Each row is a point on a landscape with many valleys, with its height.
A ball rolls from a point to the lowest of its 3 nearest points, and stops where none of them is lower. Distance is the straight distance between rows; heights are no part of it.
lami: [111 122 140 139 137 123 146 164 141 130]  h=3.49
Neku: [134  95 105 120 115 125  99 111 103 168]  h=2.68
rida: [145 164 206 146 107  97  88  99 158  64]  h=4.67
Lotu: [120 106 120 126 130 128 125 143 121 149]  h=1.34
kazel: [127 134 173 145 128 111 129 158 147 118]  h=0.79
sav: [113 116  56 112 152 162 172 137 118 143]  h=0.90
tul: [115 116 144 133 128 122 128 155 131 137]  h=2.17
rusas: [137 158 205 118 101  93  67  77 138  88]  h=4.10
tozun: [133 141 184 145 123 110 119 149 147 111]  h=4.13
sefa: [133 141 184 150 125 108 124 152 149 105]  h=3.54
meki: [131  95  77 128 122 137 119 104 102 170]  h=2.85
Vab: [138 120  29 123 141 166 166  90 101 165]  h=2.25
Likev: [138 149 198 115 101  96  66  85 129 106]  h=3.87
Mutip: [126 122  37 114 149 170 175 114 109 152]  h=1.60
peb: [142 141 191 111 101  96  61  89 121 117]  h=3.75
rad: [105 115  74 117 150 155 172 153 128 138]  h=3.23
vin: [149 132  20 126 143 171 174  71  96 177]  h=3.34
litez: [118 109  65 119 140 153 154 127 113 151]  h=1.29
kore: [127  94  94 124 118 132 111 113 104 166]  h=2.53
sutem: [127 130 169 134 124 111 115 148 137 126]  h=4.36
saguf: [142 165 208 135 103  96  80  89 149  72]  h=4.35
mez: [116 127 155 144 133 119 138 164 146 123]  h=3.15
Rore: [143 130  23 114 148 176 182  96 101 159]  h=2.70
kir: [ 96 125  87 124 154 150 188 173 141 126]  h=1.18
lotul: [141 154 201 133 110 100  88 115 144  96]  h=3.96
Vara: [133 124 164 125 116 112  96 131 126 135]  h=3.12
papo: [139 149 194 143 117 104 107 135 149  98]  h=6.78
Foz: [112 112 127 130 131 128 133 152 129 141]  h=1.76
lem: [155 163 201 164 120 104 115 136 162  62]  h=4.86
dudo: [100 119 104 132 147 140 171 171 140 129]  h=1.27
doz: [106 111 110 127 140 136 153 160 133 139]  h=2.67
biz: [131 116  37 121 144 168 167 104 103 157]  h=1.78
nenip: [111 137  52 107 167 174 208 167 130 124]  h=5.49
tak: [136 142 185 143 119 106 110 139 145 111]  h=5.82
dapuz: [119 123 156 138 128 119 128 156 137 131]  h=2.51
buf: [141 132 178 109 104 100  63  95 114 134]  h=3.52
Nofas: [126 137 174 157 132 113 139 170 154 108]  h=2.22
goz: [138 148 187 159 127 109 128 157 156  90]  h=4.01
neve: [133 138 181 135 116 107 104 136 137 118]  h=6.40
vof: [107 111  81 119 143 148 156 147 124 142]  h=2.31
faniz: [117 129  41 106 158 174 191 140 117 140]  h=3.07
sifu: [139 164 211 129 101  96  76  80 146  76]  h=4.24
rut: [132 108  43 127 134 155 147  91 100 169]  h=3.11
kep: [121 118 151 129 123 117 116 147 133 138]  h=0.74
vosop: [132 100 124 119 116 120  94 116 108 159]  h=2.84
godeb: [127  98  63 125 127 144 131 104 103 167]  h=2.71
lat: [145 157 203 144 112  98  99 118 151  83]  h=0.66
Luz: [120  98  86 125 128 138 128 123 110 160]  h=2.30
dez: [142 153 192 161 125 107 124 150 157  84]  h=3.44
deba: [155 169 208 156 110  99  99 108 162  42]  h=5.20
tuk: [106 130  61 112 160 164 195 161 132 128]  h=0.73
zipud: [139 107 143 116 109 110  80 109 106 156]  h=3.05
ref: [134 115 156 117 111 111  88 121 115 146]  h=3.33
Bulor: [135 149 196 107  99  92  55  71 124 107]  h=4.19
sozom: [147 155 198 158 122 105 117 143 159  84]  h=0.68
vuvuk: [121  99  73 122 131 144 137 121 107 160]  h=2.05
Zavi: [121 137  40 103 166 179 204 152 121 132]  h=5.41
Pomez: [106 122 130 142 141 129 158 172 144 128]  h=3.74
Maro: [127 127  34 112 152 176 184 121 109 147]  h=1.70
rumo: [113 129  51 108 158 170 193 150 124 134]  h=4.75
fuvul: [114 105  81 122 137 143 148 136 118 152]  h=1.72
Rorat: [140 146 192 136 113 101  97 126 141 109]  h=5.26
rufo: [130 132  32 109 158 177 191 130 111 141]  h=1.92
ped: [119 102 108 125 124 129 119 133 116 154]  h=1.09
zafo: [138 138 183 123 111 101  86 120 130 122]  h=6.14
mizen: [120 105  63 121 139 151 146 119 108 156]  h=1.63
kob: [127 114 146 124 119 116 107 136 121 144]  h=1.32
Gom: [151 163 203 155 113 100 104 126 160  63]  h=5.25
Bama: [125 108 129 123 119 123 108 132 115 152]  h=0.65
beluk: [132 109  38 124 138 160 154  96 101 168]  h=2.49
gosi: [113 102 101 123 132 135 135 140 114 150]  h=1.36
Gad: [144 161 206 135 104  95  85 101 146  83]  h=4.41
nevo: [101 119  93 125 149 145 170 160 133 134]  h=3.27
zazu: [140 122 168 113 108 104  73 106 112 141]  h=3.32
sepi: [132 133 179 135 119 108 111 144 139 120]  h=5.57
vafit: [118 116  50 116 147 163 167 126 113 149]  h=1.39
fimil: [141 154 202 124 105  97  76  93 138  99]  h=3.97

Where does a ball stop that starts at each point below?
beluk => sav
godeb => litez
Gad => lat
tozun => kazel
Bulor => Bama
vof => litez
rut => sav
Zavi => sav
Vab => sav
vuvuk => litez
zazu => Bama
Neku => Bama

Write out the way that a ball takes from each point below.
lami => tul kep
Maro => Mutip vafit sav
Rore => Mutip vafit sav

Call two points neighbours if one is among the 3 nearest of the other. Go from one point of each pair to the other, from neighbour to neighbour, staying as low as possible. Name the highest point that can't be avoided.
sozom and kazel => sefa
kir and litez => doz
litez and lat => Gad
kazel and kir => mez
litez and Bama => fuvul
Bama and kep => kob
